Each row is a point on a tangle of strands that fork, close into loops and nearly touch. The rows are in no order.
In the rows, 128 means zero.
Points whose rows are less than 95.7 apart are linked; no others are. Some points are linked to none.
z10: [ 80 156 142 131 160 151 120 108  81 139 148 113 152 132  96 165 161 136
 112 164  78 128 115]
z901: [142 111 126  75  69 120 143 118 141 102 100 189 140 139  86 108 117 122
 160 105  99 123 142]
z518: [152 159 100 166 142 174 149 122 150 125 170 103  79 134 162 181 172 148
 140  93 142 133 121]
z761: [136 107 127 159 149 191 119  99 123 135 126  59 157 111 139 172 124 146
 151 122  99 178 153]
z391: [138 125 119 199 143 183 105  89 179  91 112 104  71 107 140 144 153 163
 103 159 143 168 152]
z63: [163 142 112 112 124 117 167 150 104 159 106 174  83 135 130 111 140 114
 128  97  99 107 112]
z719: [158  71 126 120 136 133 149 110 111 172  45 164 115  88  99 102  99 119
 148  94  44 130 134]
z737: [135 124 136 110 105 120 120 147 158 105 161 133 131 118 147 128 121 109
 124 115 171 113 131]
z111: [124 133 154 107 100  76 152 134 118 140 134 131 158 128 124 104  97  83
 120 143 166  89  85]
z310: [108  76 146 114 126 164  87  97 136 114  85  96 212 130 105 130  81 150
 165 146  85 182 188]
z66: [125  45 186 142 114  91 114 134 153 144  83  98 137  63 132 120  79  92
  90 122 144 118 142]
z687: [151 107 103 185 148 205 103  97 155 111 100  92  92 102 148 148 137 160
 131 151 110 183 169]
z286: [117  75 143 128 132 168 107 100 134 119  95  55 208 117 127 147  77 143
 171 130 105 196 187]
z232: [ 79 155 164 137 172 130 118 104  89 147 143 116 146 134  94 147 149 131
 100 182 119 112 106]
z818: [ 95 143 179 144 162 107 134  98  89 153 128 100 140 126  93 123 119 121
  84 197 161 109  86]
z940: [137  83  99 106 148 147  94 179 105 132 128 130 151  85 137 138 118 129
 147 126  80 126 212]
z4: [142 107  94 127 115 161  99 140 164  87 122 149 110 116 143 134 140 150
 144 125 117 155 184]
z639: [135 115 131 165 122 150  99 110 183  99 113 129  85 113 145 132 126 140
 110 150 168 157 151]
z714: [196 121 136 111  97 127 176 165 196 107 115 131 109 186 137 123 116 134
 110  52 170 146  97]
z648: [119 140 157 165 169 139 122 125 113 142 167  77 116  99 132 161 139 129
  95 160 164 120 112]
z396: [ 59 106 155  83 136 121  74 141 115 109 126 155 200 129  89 141 127 131
 129 176  75 114 155]
z693: [ 87  82 156  94 132 127  80 113 123 126  95 158 185 110  79 129 102 129
 125 171  73 127 158]
z738: [ 98  64 149 108 113 143  71 107 150 102  80 138 194 103  97 128  92 143
 145 156  91 159 178]
z311: [ 80 163 117 151 187 165 109 131  86 139 167 112 131 123 118 178 177 150
 120 160  74 127 140]
z440: [ 41 187 123 131 193  99  84 153  92 120 187 126 138 139 122 147 172 146
 106 189 129  84 148]
z397: [131 114  71  94 127 128  94 211 129  83 179 145 118 112 159 141 147 134
 148  88 110 113 216]
z598: [184 106 140 102  99 102 176 159 170 130  82 152 108 165 127 104 104 118
 110  65 131 124  90]
z977: [155  89 138 171 139 179 131 121 128 147 125  41 136  83 159 175 109 134
 127 102 116 178 140]
z603: [115 116 132 135 140 186 123 100  99 141 131  74 166 118 111 174 133 141
 150 131  76 165 130]
z60: [122 163 152 165 124 122 155  58 109 150 110 108 112 149 110  99 130 125
 112 170 154 135  58]
z887: [155 184 103 164 142 162 163 122 148 133 164 117  72 165 163 147 163 154
 132  91 155 130  90]
z610: [155 147 150 136  94 151 177  82 128 138 131 103 113 149 123 144 127 114
 129  98 122 145  60]
z384: [129 163 116 131 117 158 139  96 113 120 159 117 134 146 113 161 158 136
 147 111  98 142 115]
z32: [ 98 151 149  91 112  55 144 125  90 139 137 145 194 136 108  98 100  79
 124 164 143  80  88]
z874: [166 161 115 136 119 150 170 131 141 127 137 149  78 169 145 127 156 136
 135  89 134 138  88]
z807: [103 148 130 158 189 161 110 131 110 137 174  86 123 101 124 179 162 140
 103 159 134 122 141]
z892: [129  59 184 135  95  65 137 138 179 143  82 125 129  93 140  91  76  83
 101 106 163 112 116]
z175: [132 112  87 114 141 146 105 189 108 114 168 122 132  97 153 160 145 128
 150  97  98 117 189]
z907: [172 129 127 115 112 137 178 112 108 158  79 168  81 140 114 109 127 124
 135  85  69 127  92]
z101: [123 150 152 173 168 114 145 112  89 169 147  91 111 113 131 125 131 123
  90 172 169 110  90]
z751: [188  86 136  85 101 102 181 161 168 128  60 174 107 141 109  94  92 120
 131  46 112 126 108]
z989: [147 131 130  81  65  98 155 125 152 105  98 193 125 163 109  91 117 112
 150 108 131 112 118]
z443: [ 70 150 122 117 164 116  78 155 110 116 171 146 142 133 117 139 161 136
 108 180 117 102 165]
z146: [ 94 162 107 112 140  97 100 159 113 118 184 144 125 137 142 124 152 119
 126 147 149  94 154]
z651: [147  96 149 162 141 154 143 146 119 151 152  44 121  73 161 183 118 110
  97  96 144 148 122]
z274: [174 135 107 175 129 199 156 113 146 126 136  78  84 131 158 170 146 149
 138  78 122 170 111]
z143: [131 150 121  96  71  90 147 117 162 101 120 178 134 185 122  83 117 123
 147 121 170 120 106]
z245: [ 74 150 146 119 159  81 110 150  85 143 178 120 171 130 117 128 130 106
 103 176 150  80 115]
z845: [ 55 183 124 136 187  80  94 148  79 130 195 105 163 144 124 130 155 134
 112 192 171  90 124]
z455: [164  65 140 101  93 111 151 142 165 121  57 163 118 108 111 100  89 116
 141  74 103 126 138]
z606: [123 103 162 116 105 110 111 138 162 102 168  96 149 113 147 142 106 106
 114 127 193 116 129]
z998: [137 124 148 121 102  51 170 126 119 153 105 125 165 127 135  83  73  80
 118 131 175  93  56]
z554: [113 181  81 122 114  66 130 127 111 126 143 158 138 173 144  77 144 127
 152 151 186 109  88]
z502: [ 58 135 140  96 156 117  81 149 106 112 154 154 170 133 102 147 145 135
 115 184  86 108 152]
z93: [112 102 166 141 106 103  90 139 180  95 153 107 133 106 143 122 101 118
  99 155 223 118 141]
z64: [107 128 148 157 134  94  99 122 147 126 136 101 132 114 136  99 109 130
  97 176 224 122 121]
z854: [132 108 151 140 147 141 126 142 109 144 155  71 141  86 141 167 124 107
  96 122 140 123 129]
z119: [118 185 129 163 128 130 136  59 117 135 128 130 104 166 120  96 141 145
 126 167 168 137  77]
z898: [155 113  92 154 135 185 111 132 157 106 130 107 103 110 160 155 132 155
 145 111 119 168 174]
z778: [137 139 159 136 106 120 158  78 127 147 105 131 112 139 115 112 117 110
 123 134 135 133  72]
z434: [108 127 142 147 138 126 110 104 127 137 117 148 102 116 121 114 131 127
 104 181 136 120 127]
z242: [140 114 158 149 121  55 157 132 114 166  92  96 140 112 149  76  81  96
 100 142 204 115  62]
z733: [138 154  83 105 145  86 127 209 100 136 172 160  84 140 185 115 149 118
 122 107 139  88 152]
z300: [102 206  89 176 182 141 124 109 102 135 178 122  83 149 139 142 189 160
 123 155 135 109 128]
z826: [112 200 102 140 123 103 146  83 107 138 146 138 127 173 122  87 153 135
 147 165 171 119  69]
z785: [161 170 101 107 138  93 182 181  93 167 127 164  86 167 159  97 144 115
 127  89 132  96  95]
z285: [180 115 128 111  88 152 152 145 208  81 123 132 114 171 141 139 125 153
 134  53 164 160 126]
z986: [167  83 141 110  75 139 140 125 168 109  82 133 119 121 125 127 107 127
 142  84 120 156 130]
z281: [126 121 160 131 124 114 130  94 126 155 102 143 116 119 104 108 115 110
 112 155 131 116 106]
z346: [124 160 117 124 121 120 134 140 126 132 171 137 121 141 145 127 142 121
 131 129 166 108 119]
z552: [163 112 116 103  97 130 133 184 207  76 156 130 123 158 155 137 121 138
 139  61 182 133 145]
z644: [137 153 141 150 106 172 153  62 131 120 150  94 126 143 115 160 142 137
 136 118 111 154  93]
z20: [143 133 118  93  79 148 139  87 128 104 113 159 148 147 100 127 132 126
 165 101  79 141 132]
z753: [131 114 117 110 100 134  94 138 178  83 136 160 129 126 134 121 129 131
 135 132 151 128 169]
z852: [179 135 113 146 119 178 156 126 136 136 115 126  79 138 147 138 141 142
 128  81 113 156 102]
z358: [113 104 101 106 165 159 110 146  75 162  92 134 161 108 108 131 127 144
 163 135  26 145 190]
z572: [142 169 103 122  89  84 148 125 153 115 128 150 145 182 147  80 120 132
 142 129 208 123  73]
z535: [155  94  96 100 125 135 144 130 110 147  64 181 116 105  91  99 120 132
 161  97  46 135 159]
z459: [134 147  74  96 128 102 104 215 135  94 176 158 101 133 172 130 149 128
 145  81 127  96 183]
z314: [150 173  82 100 137  75 155 215  99 140 151 172  85 166 172  96 145 120
 128  85 139  94 124]
z922: [127 122 142 157 138  71 124 143 115 145 119 100 129 115 152  80 103 120
  98 168 230 116  93]
z614: [116 191  78 157 155 151 125 105 123 121 162 161  65 151 140 130 180 157
 134 148 118 126 135]
z268: [ 76 163 142  97 130  56 116 134  82 136 153 147 179 142 106  99 122  99
 118 186 144  87 104]
z494: [113 163 106 150 155 143 105 116 125 121 137 167  89 131 131 120 162 150
 116 174 125 122 150]
z382: [128 104 174 127  72 145 131  57 157 102 104 119 163 136 103 135 112 121
 138 120 126 157 111]
z500: [130  75 152 122 134 107 139  97 122 165  55 164 125  79  92 103  91 108
 130 116  64 120 120]
z721: [143 110  93 100 136 148 123 140  82 156  86 164 125 106 107 117 137 135
 168 113  31 137 178]
z758: [118  51 173 145 128 100 120 101 148 155  65 137 128  75 103 110  84 100
 104 124 108 118 129]
z72: [119  95  98  96 167 150  95 183  75 145 118 120 172 102 127 136 117 135
 168 125  42 138 217]
z342: [130 174  84 149 142 169 126 119 127 119 170 132  95 142 141 164 178 155
 153 112 105 133 143]
z254: [ 96 125 148 124 155 168 121 117  79 150 134  94 179 118  99 174 142 137
 128 154  64 140 115]
z49: [167 102 124 105  71 154 142 126 187  88 110 136 134 147 133 135 117 145
 150  70 144 167 139]

How many points has the smallest loop of links through each point below? Write none if it is on no loop.
z245 -> 16
z986 -> 7
z274 -> 5
z651 -> 10
z281 -> 9
z101 -> 7

A piece is two or more points that can be reached from each other along the links. Count, over all rows, the pieces, the separate loops (a circle has one, a figure eight two, a Y none), the forks (points with three links) and the tips (points with one).
pieces -> 5
loops -> 6
forks -> 9
tips -> 7

Name the points in between on the shortest way along the links from the first point to the second, in order.
z434, z989 -> z281 > z778 > z60 > z119 > z826 > z554 > z572 > z143
z852, z778 -> z274 > z518 > z342 > z384 > z644 > z610
z998, z396 -> z111 > z32 > z268 > z245 > z845 > z440 > z443 > z502
z396, z391 -> z502 > z443 > z146 > z346 > z737 > z753 > z4 > z898 > z687
z606, z32 -> z93 > z64 > z922 > z242 > z998 > z111
z892, z314 -> z66 > z758 > z500 > z719 > z535 > z721 > z358 > z72 > z940 > z175 > z397 > z459 > z733
